Each row is a point on a landscape with many peaks, with its height.
From any point a climber takes the steepest step (rise divided by distance) to one of its 3 nearest points. It stops when none of these is higher. Distance is the straight distance between rows; heights are no part of it.
disi height 795: [-13 -36 -15   7 -14  14 -20  11  50   2 -13 -23   8   9  17  11  27  14
   5 -12  17 -31 -24  13]
velob height 813: [ -1 -11   2  -2 -40  10  16   8   3 -38 -10 -15 -10   4 -35  10  17 -13
 -16   9   4  12   4  -5]
Bupi height 663: [ 21  12   2   5  36 -41 -18  -9   1  11  13  -7  13  -5  15 -20   9  14
  11  14  27  18 -11   1]
lapa height 627: [-23   5 -20  30  12  -5  32   3 -19  28  -6  13 -17   9  10   0  20  26
  -8 -13  40   8  -4  -3]
Zul height 673: [ 12  -8  24 -37 -21  31 -19  14  13 -14  27 -13 -11  -9  -3 -10 -13 -11
   1  32 -21  10  31  -6]
nalu height 672: [  2 -36  -3 -15 -48 -26  13  11  19  -6  -3   8 -20   5  12  27  31 -23
 -29  -8 -12   4  -5 -20]
fogi height 546: [  6  18  11 -26  26 -13  25 -28 -47 -17   1  27   1 -25  -4 -12 -27  18
  -4 -10  -1  -1 -10 -23]
mula height 596: [  9  22  -5  17  16 -19  10 -11  -2  14   9  -3  17  15  19 -18   8  14
   1  11  47  15  -3  10]
Sikob height 695: [ -1   0  29 -17  18 -26  -2 -18 -20  32   6  -8   8   4   7  -9  -3  -6
   2  -5   6   7  24  18]
sata height 679: [-12 -22 -11  -2 -40  -7  15   7   3 -23 -12  12 -21  10   3  29  30 -19
 -15  10 -10   4  10  -8]
zirel height 796: [ 36   3   9   9  22  21 -14   5 -12  -9  14   4  -8   0  -6 -14 -41  11
  12  20 -28  20   1 -21]
bepi height 760: [ -3  19   6  -9 -12  31 -17   8  17 -14   4   2  -7  17 -26  -4  -6   8
 -10  30 -12   4   5 -13]
Gita height 814: [ -7 -45  -5  -2 -23   1  -8  11  30   9  10   9  -7  -7  27  32  20   0
  -2   2  -2 -29  -1  10]
vumi height 615: [  8  10   2   6  39 -46 -33  -6 -18   6   3 -12   4 -24   8 -19   4   2
  18  17  17  17  -5   0]
Fezi height 780: [ -7 -46   0  -9 -25  -5  -7   4  25   5   4  12 -14  -2  29  33  26  -1
  -9   2  -7 -26  -7   2]
vav height 595: [-24  10 -22  26   9   1  24   5 -10  29  -4  10 -23   6  16   0  30  27
  -7 -13  31  10  -7  -4]
redi height 608: [ 14 -10  32 -34 -40  17  -5  20  21 -30  12 -20  15 -12 -24  -4  -3 -20
  -1  12 -16  -9  21  -2]
Lufad height 425: [ 34  18  13 -15  25  -2  28 -31 -39 -26   1  25   6 -13 -12 -20 -35  14
  11   2 -15   1 -10 -23]
leral height 343: [  2  -1  14   0  40 -47 -29  -6 -26   6   4  -4  -2 -32   8 -14  -4  10
   9  17  16  17   5   4]
salu height 551: [  2 -17 -14  23   7  26  23   4   3  17   3 -32  13  -9  21   2  11   0
  27 -15   5  -1   8  26]
zoza height 741: [  5   4   9 -21  -7  33 -18  13  18 -16  24  -8  -9   6 -14  -9  -4  10
   0  32  -8  13   7 -15]
Mifor height 786: [ -1  19  -2 -11  19   7  -3  -6 -14   2  -9  16  -3  11 -17   7 -35  12
 -10 -18 -29   5 -13 -18]
lala height 610: [  9  49 -24  -2  32 -45  12 -13   2  18  -2  20  15 -18  21  -5   1  18
  19  -6  22  -6 -39 -10]
Tesik height 587: [ 13 -19  11   3 -48  10  15  13  14 -49 -11 -28  -3 -10 -37   7   4 -19
  -7  -1  -1   4   3   6]
Tiba height 793: [-21  -7 -25  17   9  27  18  15   8  12   2 -34   4  -1  16   4  23  12
  14 -25   9   1  -8   7]
Nudi height 766: [-15  24  -4  -3   4   7 -14  -3   2  11 -10  19   4  19 -21   7 -22  -2
  -8  -5 -30   0  -5  -5]
dameb height 704: [  2 -40  -5 -16 -43 -22   7   7  16  -3  -4   9 -24   6  18  32  34 -17
 -20  -3  -6  -7  -3 -14]
kidiv height 451: [ 30 -31  26  -7 -42  11   4  23  18 -54   1 -22   6  -8 -33   7  -1 -19
 -10 -14  -8 -12   1   9]
lonem height 617: [ -1  -5   6  12  -1   4  11  -6  -4  26   0 -15  14   0  20   3  -4 -18
  20 -14  -1  -7  24  33]
ropi height 849: [ -6 -36 -12  14  -3  21  -2  12  28   7  12 -19   5 -10  29  19  18   8
  14 -12  -7 -26 -12  19]
rad height 897: [ 31 -34  30  -7 -50  13  -4  23  20 -49  10  -6   8   4 -24   6 -19 -19
 -14 -15 -13 -26   8  14]
rem height 291: [-30   9 -29  16   6  11  25  10  -5  28  -8 -12 -17  13   9   6  39  16
  -7 -23  21  10  -6  -4]
kuz height 612: [  8  -8  26 -43 -34  22 -14  12  21 -21  23 -14   3  -5 -17  -6  -7 -18
   4  17 -16  -9  20  -6]
ton height 859: [ -6   0  23  -5  38 -45 -30 -11 -34  16   1  -2  -2 -34  10 -19  -3  11
   1  11  17  11   7  -3]
Tik height 598: [ -6  -3 -14  22   6  22  34   2  -1  16   9 -26   6   4  13  -3  21  13
   8 -18  20   6   2  12]
tusa height 857: [ 21  13  -3   0  15  25 -16   2  -9  -7  10   8 -13   4  -8  -8 -34  12
   3  15 -20  13  -4 -21]
sudi height 665: [ 15  33 -16  14  28 -37   2 -11   1  12   2   8  19   4  19 -17   1  11
   7   0  38   2 -26   1]
Mipo height 516: [ 10  37 -17  25  19 -34  10 -11   7  18  -5  31  17   1   8  -5   2  22
   2 -11  42  -5 -30  -1]
pano height 40: [-27  16 -18   7 -18   6 -10  -1   7 -10 -10  27  -7  18 -26  12  -3 -13
 -14  22 -16 -12   2   2]
vete height 725: [-10   1  21 -25  34 -21   1 -17 -43  -1  -1  19  -8 -20  -2  -9 -17   8
 -10 -15  -2   2   6 -14]
sufin height 738: [  0 -24  -2  -1 -48 -15  18  10   7 -38 -17 -16 -25  14 -14  24  28 -29
 -19 -11 -16  19  -5 -19]
Tapiz height 842: [ 15  29 -21   7  43 -47 -11  -9  -2   5   2  -1  11 -16  19 -22   3  12
  26  12  23  13 -29  -2]
Simag height 853: [-11 -30  -9  10 -13   5 -12   2  25   2  -3  11  -5 -13  31  23   5 -16
   7  -2 -14 -21   6  29]
lenab height 534: [ 35 -54  35   9 -46  12  -8  26  23 -46   6  11 -10  14 -22  12 -19 -14
 -24 -24 -20 -20   4  18]
Kam height 861: [ 21  21  -4  -3  16  22  -6  -6 -12  -7  11   9  -4   6 -13  -7 -38  13
   3   0 -24   6 -14 -28]
funa height 726: [ 18  12  -5  10  38 -46 -23 -11  -5   6  10  -9  11 -15  18 -16  11  12
  18  16  26  14 -17  -1]
gupa height 650: [  7   1  25  -3  16 -26  -2 -19 -13  26   8 -17  12   3   9 -18   3  -6
   5   6  21   8  22  14]
dugeg height 862: [ -6 -26 -14  12  -1  26   7   6  19  10   6 -19  10 -11  34  17   5  -3
  20 -12  -3 -17  -1  27]
Lega height 368: [ 24   3  17 -11   9  31 -29   7 -12 -12  28   6 -16  -6   0 -17 -29   0
   5  39 -26  19  23  -9]
tenu height 604: [-50  -6 -35  16 -19   0   0  16  28   7 -37 -13  10  20   9   2  51 -24
 -12 -36  23 -11 -15   6]
zevot height 765: [  1  27  -2   2  -2  29 -21   2   6  -9   7   6  -6  20 -25  -1 -20  13
  -9  27 -21  12  -5 -15]
nok height 723: [-36  -1 -30   7   0  18  10  18  19  20 -28 -32   3   7   6   5  43   0
  -3 -35  13   4 -18   2]
Buno height 624: [ 16 -13  25 -20 -37  23   4  17  17 -38   0 -24  10  -5 -39  -2   4  -7
  -5  11  -2  -7  13   3]
sedu height 810: [-11   8  13  -7   5 -18  -1  -9 -17  31 -12   3  20   4   0   3 -12 -24
   2 -10 -19  -3  22  17]
deser height 792: [  3   8  13 -14 -32  33  -4   5  17 -27   9 -17   5   5 -36  -2   9   2
  -6  36  -1   3   8 -12]
bosa height 515: [ -9  30 -18  25  20 -39  20  -5   2  22 -10  28  18  -7  11   0  -7  16
   2 -17  44 -17 -26  -2]
bof height 742: [ -4 -40 -10 -12 -33 -11  -4   7  20  -8   0  18 -19  -3  23  37  23 -13
  -9  10 -11 -16   4  -2]
mina height 860: [ -7 -42  -7  10 -14  13 -20   8  37   6   3 -10   1  -6  32  20  17   4
   5  -3  -6 -29 -10  18]
Nitel height 588: [  0  22 -12  29  19 -15  20  -7  -9  15  11  17   2  15  16  -7  10  22
  -5  -3  51   7 -14  11]
zot height 578: [ 26 -18  28 -37 -40  13  -5  13  26 -32  12 -11  16  -8 -22   0 -14 -22
  -2   1 -14 -15  17   5]
susi height 755: [-23  -5 -30  14   1  27   7  12  21   7 -17 -31   4   7  14   4  33   4
   4 -30   5   2 -20   7]
nus height 758: [  1 -52   1  -2 -24  -1 -18  10  39  12  -6  -6  -2   6  24  22  31   8
  -7  -2  12 -34 -15   7]
belu height 838: [-39   7 -33   9  -1  13  24  10   1  27 -19 -22 -12   6   8   5  40  11
  -4 -28  14  17 -12 -11]
Zin height 816: [ -9  13  17 -26  25 -12   4 -15 -25  19 -12  11  -1  -1 -10  -5 -20  -1
  -8 -31 -22   4   0 -14]
dov height 802: [-15   4  -7  -2 -28  10   2  -3   6 -34 -13  12 -10  11 -30  11  17  -6
 -19  28  -6   3   3  -3]
Vived height 606: [ -2  44 -30 -11  33 -44  17  -7   0  18  -1  18  17 -26  19  -9   1  13
  26  -4  24  -1 -33 -15]
bamef height 684: [-41   2 -38  11 -12   7   3  12  24  16 -30 -20   3  20   7   5  50 -15
  -4 -34  17   1 -17   0]
Dipo height 722: [-16  14  15 -17  19 -14   2 -15 -21  27  -9   8   6   3  -9  -1 -22  -9
  -9 -25 -13  -1   6  -3]
zoduv height 764: [ -1  21   1   1  -2  26 -20   8  14 -14   8  10  -4  17 -19  -4 -16  17
  -7  30 -14   2 -10 -14]
domun height 603: [ -6   8 -10  26  11   7  33  -4  -9  17   7  -9   0  14   9 -13  18  23
  -4  -2  45  13  -2   6]
Natem height 829: [-16 -24 -22  11  -2  26   2  14  21  11  -4 -31   5  -5  18  10  25   7
  12 -23   9 -12 -14  19]
sike height 607: [ 10  -8  26 -21  -6  25 -21   6  -6 -14  28   2 -15 -17  -1 -12 -25 -10
   1  34 -29  17  32 -11]
gakig height 782: [-17 -24 -19  11 -17  -1  -3  -2   9  -2  -6  29  -7  -5  14  27   6 -19
  -2  10 -21 -21  13  21]
tok height 831: [  2   2   6 -14 -33  24  -2   6  15 -36   2 -16   7  -2 -38   0  10  -1
  -2  28  -1   3   7  -9]
saza height 566: [ 19 -31  21   5 -43  11   5  16  13 -51 -12 -37  -6  -2 -34  11   0 -19
 -11 -12 -11  -1  -7   2]
Viv height 405: [  1  13  11 -16  25  -4  11 -18 -37   3  -7  17   0  -7  -8   3 -27   6
  -4 -26 -24   5 -11 -24]
Rog height 613: [ 36  23   0 -10  21   8  19 -20 -30 -20   4   9  -2  -7  -4 -12 -35  11
   5  -6 -20   4  -9 -23]
vemom height 509: [ 19  -1  14  -8   2  36 -30   9   6  -9  28  -3 -17   4  -3 -15 -22   4
   6  39 -21  15  13 -14]
boki height 674: [-15   0  26 -18  32 -34 -13 -13 -39   3   2   8  -5 -36   0 -11 -12  11
  -5  -6  13   3  12  -8]
nage height 830: [ 15  18   2  -8  26  10   7  -6 -18  -2   1  12  -3   5 -11  -2 -36  10
   2 -14 -28   8 -17 -24]
tati height 629: [-24  -2 -23  17   4  25  28  10   1  15  -6 -33  -9   8  12   0  33  15
   8 -28  13  11  -8   5]
Dudar height 867: [ 38  12  -2   1  18  19   6  -5 -20  -8  10   6  -7   1  -9 -14 -39  14
   9   5 -24   9  -9 -18]
rozik height 565: [ -3  40 -25  15  21 -45  10  -4   1  19 -12  29  25 -12  18  -9   2  16
   1 -16  40 -11 -32   0]
Guk height 601: [-10  42 -26 -16  34 -46  24 -12   6  23 -12  19  19 -29  18  -5  -1  17
  23 -14  28 -11 -34  -6]
kas height 622: [-12  -2  25 -15  42 -39 -20 -13 -43  -3  -2  11  -1 -43   3 -13 -11  11
  -1   3  18   4  11  -2]
furuf height 805: [ 20  26 -22   5  41 -52 -22  -1 -11  11   5  -7   9 -21  16 -14   0  11
  28  19  25  14 -25  -5]
Regul height 732: [-10   4  20 -25  24 -18   4 -14 -35  10  -7  16  -5 -11  -4   1 -25   5
 -10 -26  -7   5   3 -18]
kubo height 789: [-15  -4  -5   0 -34   0  11   4   5 -38 -13   9 -21   8 -25  20  21 -15
 -13  18  -8   5   2 -12]
fosol height 660: [  7 -43   0 -15 -41 -18  -1   8  29   5   5  10 -18   9  30  31  34 -10
 -23  -1   0 -19   1  -7]
lev height 763: [ -4  13   8  -8 -23  26  -9  10  14 -27   3  -6  -3  11 -34  -2   4   5
  -9  37  -5   5   9 -16]
bep height 832: [ -5   6  16  -9   8  -5   7 -11 -12  33  -7 -11  15   5  11  -1  -9 -23
   8 -11  -6  -4  26  19]
Vap height 491: [-17  10 -24  40  15 -21  22   6 -12  29 -13  28  -8   3  15  -3  14  25
 -12 -15  39  -8 -11   4]
dos height 720: [ 20  17   4 -10  25   9  12 -12 -32  -5  -1  16  -6   2 -12  -1 -36  14
   3 -17 -17   7 -18 -24]
sefu height 487: [ -6  25 -19  39  17 -25  19   0 -11  21 -11  27  10   5  14  -8   0  22
  -1 -19  44  -7 -29   1]
vuni height 148: [ 27 -32  28 -15 -47  14  -1  18  22 -45   4 -16  18  -7 -26   9 -14 -24
  -8 -16  -7 -20   5  14]
Nanin height 858: [ 25  -9  19  -6   7  25 -24   8 -19 -11  26  11 -19 -10   0 -17 -30  -6
  11  38 -25  22  26  -9]
mif height 692: [-14   8  22 -21  11 -20  -2 -13 -24  25  -5   2   8  -4  -6  -2 -16 -11
  -3 -20 -10   1  17   0]
tagu height 626: [ 12   9  15   9  13 -14  10 -15 -13  24  10 -17  12   6  20 -20   5   5
   6   7  31  11  17  21]
tupul height 661: [ 14  -5  25 -32 -29  30 -10  14  15 -23  22 -20   2  -5 -11 -15  -7  -4
   3  25 -13   3  17 -10]
mer height 837: [ 21   8   4   2  12  28 -22   4  -1  -6  20   2 -11   7  -9 -11 -31  13
   7  22 -26  23  -6 -15]
non height 597: [  4  -3  -3  12   9  12  28 -12  -2  19   9 -22  13   6  18 -11  11   7
  11  -1  21  -1  18  20]
Detan height 554: [ 25 -47  27  14 -38  14  -8  19  17 -49  -6 -24 -11   9 -31   4  -8 -14
 -15 -28 -15  -6  -8   9]
lirug height 769: [ -3  23  -6  -6  12  11 -11   0   0   2  -8  16  -6  17 -19  -2 -30   6
 -11  -6 -26   1 -14 -17]
toz height 834: [ -8 -37 -13   7 -17  -1 -13   8  19   5   3  13 -12  -5  30  26  17 -12
  -1   3 -18 -23   7  17]
zifu height 818: [ -3  -2  -1  -4 -31  16   7   8  10 -36  -5  -8  -2   5 -32   2  18  -3
 -14  20   1   0   1  -7]
Leg height 620: [ 19 -17  27 -30 -45  19  -9  15  22 -36  12 -24  17 -19 -25  -6  -1 -17
  -2   9  -7  -9   9  -2]
vate height 854: [ 18  24  -3  -2  13  32 -21   0   2  -6   3   4  -9  10 -12 -10 -28  19
  -2  12 -22  18  -8 -27]
bov height 745: [-16 -16 -22   5 -34  -7   3   0   1 -25 -16  23 -25   4  -9  24  24 -17
 -19  19  -9  -3   7   0]
simaf height 748: [-13   0  29 -17  19 -29  -4 -15 -18  33  -6  -7  10  -6   5  -5  -8  -7
  -6  -8   4  -1  23   9]
turu height 717: [ -8   5  28 -23  34 -19  13 -15 -48  -9   1  28   0 -37  -2 -11 -25  18
  -9 -11  10  -2   4 -13]
Munu height 825: [-16 -36 -14  12 -17  13 -20   8  50  -1 -21 -23  11  21   5  10  36   8
  -5 -17  20 -30 -33  11]
Megi height 668: [ -3   8  22 -29  28 -12  16 -18 -47  -8   2  26  -4 -20  -7  -6 -21  19
  -9 -21   3   5   2 -18]
fonu height 611: [ 13 -19  15  -8 -38  20   5   9  17 -40  -2 -28   2  -8 -38   2   5 -16
  -9   2   4  -7   4   2]
Kab height 817: [ 49   9   7   6  19  17 -10  -6 -21 -18   9   9  -4  -7  -7 -20 -43   8
  14  17 -22  14   2 -16]
zuf height 754: [-17  15 -12   0 -24  16  -8   3  11 -25  -6  10  -4  18 -32   4   1   3
 -15  26  -8   2   4  -5]
Nepeg height 784: [-29 -15 -25   9  -9  14 -12  13  29   2 -24 -33   9  13   4   4  44  -4
  -4 -33  14  -4 -27   8]
lelo height 648: [  4  -6  13   2  10  -5  18  -9  -9  30   5 -19  19   7  10  -9  -2 -15
  13  -6  12   1  22  30]
zop height 866: [-14 -18 -10  22  -8   9  -2   2  13   9  -4  10   7  -6  20  25   0 -16
  11  -2 -19 -21  16  30]
tuga height 828: [-12   8 -21  33  14  -1  29   2 -10  20  -1  10 -10  14   9  -6  16  26
 -10  -8  47   7 -13   1]
matu height 666: [-19  13   7  -4   1  -4  -4 -10  -7  25 -16  16  13  13  -6   7 -24 -21
  -5 -16 -26  -7  13   9]
zovab height 752: [  7  12   9  -8  -5  31 -21   7  13 -16  12  -3  -8  10 -20 -10 -12  11
  -3  30 -16  11   7 -16]
Zuse height 783: [ -2 -45  -7  -1 -22  -7 -18   7  35   5   2   0  -4   1  28  27  27   5
   3  -3   5 -31  -8   6]
rul height 555: [  8   1  16  -3  34 -39 -20 -14 -19  19   8 -16   6  -9  13 -17   9   5
   9  13  26  13   8  10]
nida height 740: [ 57  15  11  -1  22   9  11 -10 -37 -15   6  13   3 -11  -6 -24 -41  -1
  18  17 -29  11   1 -12]
suf height 222: [-21  11  -3   6  -2  -1  -9  -2   0  20 -12  24  12  12 -11  14 -15 -19
  -6  -4 -23 -16  15  11]
Nopa height 806: [ -6 -19   1   3 -37   3  13   3   3 -43 -12 -10 -16   5 -26  13  20 -16
 -15   6  -3  13  -2  -8]
melu height 435: [ 39   0  26   7  14   6 -26  -1 -36  -9  18  23  -5 -17 -12 -28 -37 -23
  11  30 -30   6  28  -1]
fuvub height 721: [-11   1  30 -21  29 -30  -7 -11 -33  27  -2  -4   2 -12   1 -11 -12  -4
  -4 -14   3   2  17  -1]
ditod height 697: [-22  19  -1  -1  -2   0 -12  -6  -2  15 -14  25   6  14 -17   7 -25 -17
 -11 -10 -29  -6   3   8]
Vot height 644: [ 31   4   9   5  11  33 -22   4 -13 -12  24   6 -20   1  -5 -20 -35   3
   8  29 -22  17   7 -14]
muni height 781: [-18  -2 -11   9  -8  -4  -7   7   2  13 -10  25   4   1  10  18  -9 -20
   0   0 -25 -17  19  20]
Bafu height 586: [ -3 -24  -8  -4 -45 -18  10   8  11 -26 -13  -4 -29  19   1  25  36 -26
 -22  -6  -9  11  -2 -21]
kogi height 593: [  1 -12  -5  11   9  13  25  -3  -5  18   6 -28  14   0  17 -10   4  -4
  17  -4   8   6  22  28]
Rig height 705: [-13  16  12 -13  10 -12  -3 -11 -19  30 -14  14   6   7  -7   1 -26 -15
  -4 -23 -22  -4  10   4]
tidi height 753: [-12  22  -3   1 -11  22 -15   1  14 -15   4  10  -4  16 -34  -1  -5  12
 -10  29 -12   5  -2 -15]
Ziv height 759: [-11  21  -9   0  -7  17 -15   1  11  -6  -6  18  -4  25 -31   6 -11   4
 -14  16 -19  -4  -2  -4]
givem height 811: [-17  -7 -14  12 -22  -2  -8   5   5  -6  -7  33  -8   4   1  22   3 -20
  -4   7 -20 -18  14  17]
Vodar height 733: [ 59  21   9  -4  17   2  15 -19 -34 -15   9  10  10 -11 -13 -30 -38  -3
  28  20 -21   8  -3 -13]
bevu height 492: [-40   4 -26  18   6   2  25   8  -7  36 -14   6 -27  14  13   6  37  17
 -12 -17  20  12  -6  -2]
vok height 777: [-14 -36 -12   4 -10  14 -18  18  42   1 -10 -25   6   1  17  18  25   9
   0 -18  12 -24 -19  10]
Divaf height 718: [ 14   8   9  -9   1  34 -28   7  12 -11  17  -2  -7   7 -12 -11 -19  11
   1  31 -17   7   2 -16]
rom height 523: [ 18  13   6 -21  27   2  22 -24 -39 -15   1  22   0  -8  -8 -10 -35  22
   5 -13 -12   2 -11 -22]
Div height 757: [ 23  25 -13   8  35 -42 -10 -11   5   8  10   2  12  -7  18 -17   8  14
  14  10  32  12 -28  -6]
fos height 247: [-20   6   2   8  -5  -3   1  -6  -5  20 -11  15  13   9   1   5 -19 -30
   3 -10 -24 -11  17  26]
gasir height 605: [ 12  11  -2  18  17 -10  17 -11  -1  13  17 -14  12  13  16 -19  12   8
   6  14  41  17   3  16]
Sogi height 495: [ 37   3  15  14  10  25 -24   3 -20 -14  24   8  -9  -7  -4 -20 -36  -4
  12  36 -32  23  17  -1]
zilo height 602: [  2   6 -10  21  12  12  29  -2  -9  19  11 -14   4  15   8 -14  12  17
   1   4  38  14   4  15]
vip height 711: [  9   0  20 -22 -10  36 -23  11  11 -15  27  -4 -12  -4 -10 -12 -16   6
   7  32 -16   8  20 -13]
dira height 768: [ 58   6  12   9  21  14 -11  -4 -25 -14  13  13  -6 -12  -9 -25 -43  -6
  19  27 -25  14   8  -8]
tiv height 779: [-20 -14 -23  15  -4  16 -12  10  36   3 -17 -30   5  10  10  12  35   4
   3 -30  16 -15 -28  10]
lif height 631: [ 15  -9  25 -31 -36  24  -4  12  25 -32  15 -25   6  -6 -24  -6  -2  -4
   4  17  -1  -2  19  -7]
sasu height 788: [-30 -16 -24  14  -8  16 -12  10  41  -1 -26 -30  13  15   8   7  41   1
  -3 -26  23 -18 -28  12]
tukov height 659: [  4  -1  24  -7   9 -18   7 -17 -12  33   6 -15  16   1  12 -10   2 -12
   6  -4  12   3  25  24]
tede height 719: [-10  -2  34 -15  30 -38 -18 -16 -24  22   4 -11   0 -17   9  -5   2  -3
  -4  -3   9  13  18   3]
pomo height 847: [-20 -20 -16  21 -15   3  -7  -2  12   4  -4  28  -3  -4  17  18   3 -21
   3   6 -24 -28  17  27]
sot height 411: [-13 -10  -1   9  -4   5   1  -1   3  21  -8   4  16   2  14   9  -9 -29
  10 -10 -18 -16  23  31]
ruf height 658: [-19 -11 -15   8 -28  -6  -2  -4   8 -19  -9  30 -18   7  -6  23  16 -15
  -8  24 -11  -6  10   4]
vodo height 749: [ -7 -20  -6  -4 -40  -6  18   7   3 -41 -19 -13 -20   8 -13  19  31 -17
 -18   1  -9  10   5  -9]
rel height 592: [ -7  39 -21  -5  22 -47  22  -5   5  27 -14  21  21 -21  16  -3   1  22
  17 -19  34 -19 -35  -8]
Limuf height 756: [-13  24   5 -11  14  -3  -6  -4 -15  14 -13  18   2   9 -16   5 -22  -3
 -11 -20 -29  -2  -6 -15]
nofi height 800: [-10  10  27 -11   9 -23   3 -14 -17  31  -8  -1  10   4   3  -5 -11 -22
   1  -4  -5  -5  28  18]
Pev height 541: [-24  10 -21  44  12 -14  20   7 -19  28  -9  28 -16   7  11   1  18  26
 -10 -19  32   3 -18   7]
zegom height 815: [ 10  37 -26  -4  39 -47  -2 -11   6   9   6   0   9 -17  20 -12   0  10
  26   4  25   3 -37 -12]
tuz height 572: [ -1 -16  -9  16  -1  14  18  -5   3  15   6 -21  13  -2  28   6   4  -9
  16 -17   1  -8  16  29]
loka height 710: [  5   8  14 -26 -23  30 -11  13  21 -19  20 -16  -5  -3 -20  -8  -6   3
  -4  29  -7   3  16 -12]
buva height 544: [ -5   2   5   7   5  -5   6 -14   0  32  -6   2  15   5  12   6 -13 -25
   7  -8 -17  -7  22  28]
Gaf height 724: [ -8 -29 -11  -2 -32 -11  -1   8   8 -14   0  15 -22   3  12  33  24 -15
 -12   9 -14  -4   7  -5]
vol height 48: [-26  14 -16  13  -7   1 -11  -7   4   2  -4  27   3  10 -11  11  -9 -20
  -7   8 -21 -15  13  12]
lafi height 878: [ -2 -25 -15  14  -9  11  -3   6  15   8   6  -6   7  -8  27  22   1 -12
  15  -9 -15 -21   8  30]
Pur height 623: [  8  41 -25   8  30 -42   6 -15   6  20  -6  15  21 -11  16 -11  -4  15
  13  -4  34   1 -37  -3]
niseg height 767: [ -7  25  -5  -1   4  18 -15  -3  15   0  -1  11  -4  22 -25   5 -22   7
  -9  13 -23   7  -9  -9]
zut height 638: [ 24  14   0 -12  24   6  20 -16 -34 -12   7  14  -1  -4  -8  -5 -38  18
   5 -12 -20   5 -15 -25]
Zeti height 609: [ 14  14   9   9  22 -17   0 -17  -4  13  11  -9  11  17  19 -16  13   8
   4  12  38  13  10  17]
vuka height 696: [ -9  -6  32 -20  28 -37 -17 -12 -40  10   3   3  -1 -29  -1 -13 -10   9
  -6  -6  10   6  12  -3]
babi height 543: [-45   6 -27  16  -7   7  19  16   7  38 -23 -11 -14   9  15  11  54  -4
  -5 -33  15  12  -6  -6]
Mepus height 785: [  3 -24   2   5 -39  -2   9   8   6 -43 -21 -26 -20   6 -19  14  20 -22
 -11 -14  -1  15  -9 -11]
mego height 599: [ 12  16   5  11  29 -28  -6 -16  -7  16  12 -11  13   9  18 -22   7  12
   5  20  38  12   0   7]
laf height 488: [-29   5 -30  14   7  20  29  13  -1  15   0 -18  -4  10   8   1  34  15
   2 -25  20  11  -3   1]
duki height 600: [ -2   2  -8  23   7  18  36   1  -3  16  11 -26   6  14  16  -9  15  13
  13  -7  21  11  10  13]

Call two points neighbours if one is among the 3 nearest of the other. Go from one point of each pair to the other, from neighbour to neighbour, staying as high as possible. Name the lowest point that can't be avoided.
lafi, rad | lenab
ton, Tapiz | mego
tuga, tok | zilo
mina, tok | sata
ton, Nanin | sike
ton, bep | vuka
tok, Dudar | bepi
mina, lafi | ropi

For each start below, name the point where the climber stops.
Detan | tok
duki | bep
Zuse | lafi
zoduv | Dudar
nalu | lafi
fos | Zin
suf | Dudar
mula | bep
fosol | lafi
vuka | bep
tukov | bep
sefu | Tapiz
Lufad | Dudar
Mipo | Tapiz
Gaf | lafi
fogi | Zin

Write out the way that a climber takes from each point below.
Guk | lala > Pur > sudi > Div > Tapiz
zut | dos > nage > Kam > Dudar
ruf | givem > pomo > zop > lafi
rom | dos > nage > Kam > Dudar
sufin | Mepus > Nopa > velob > zifu > tok
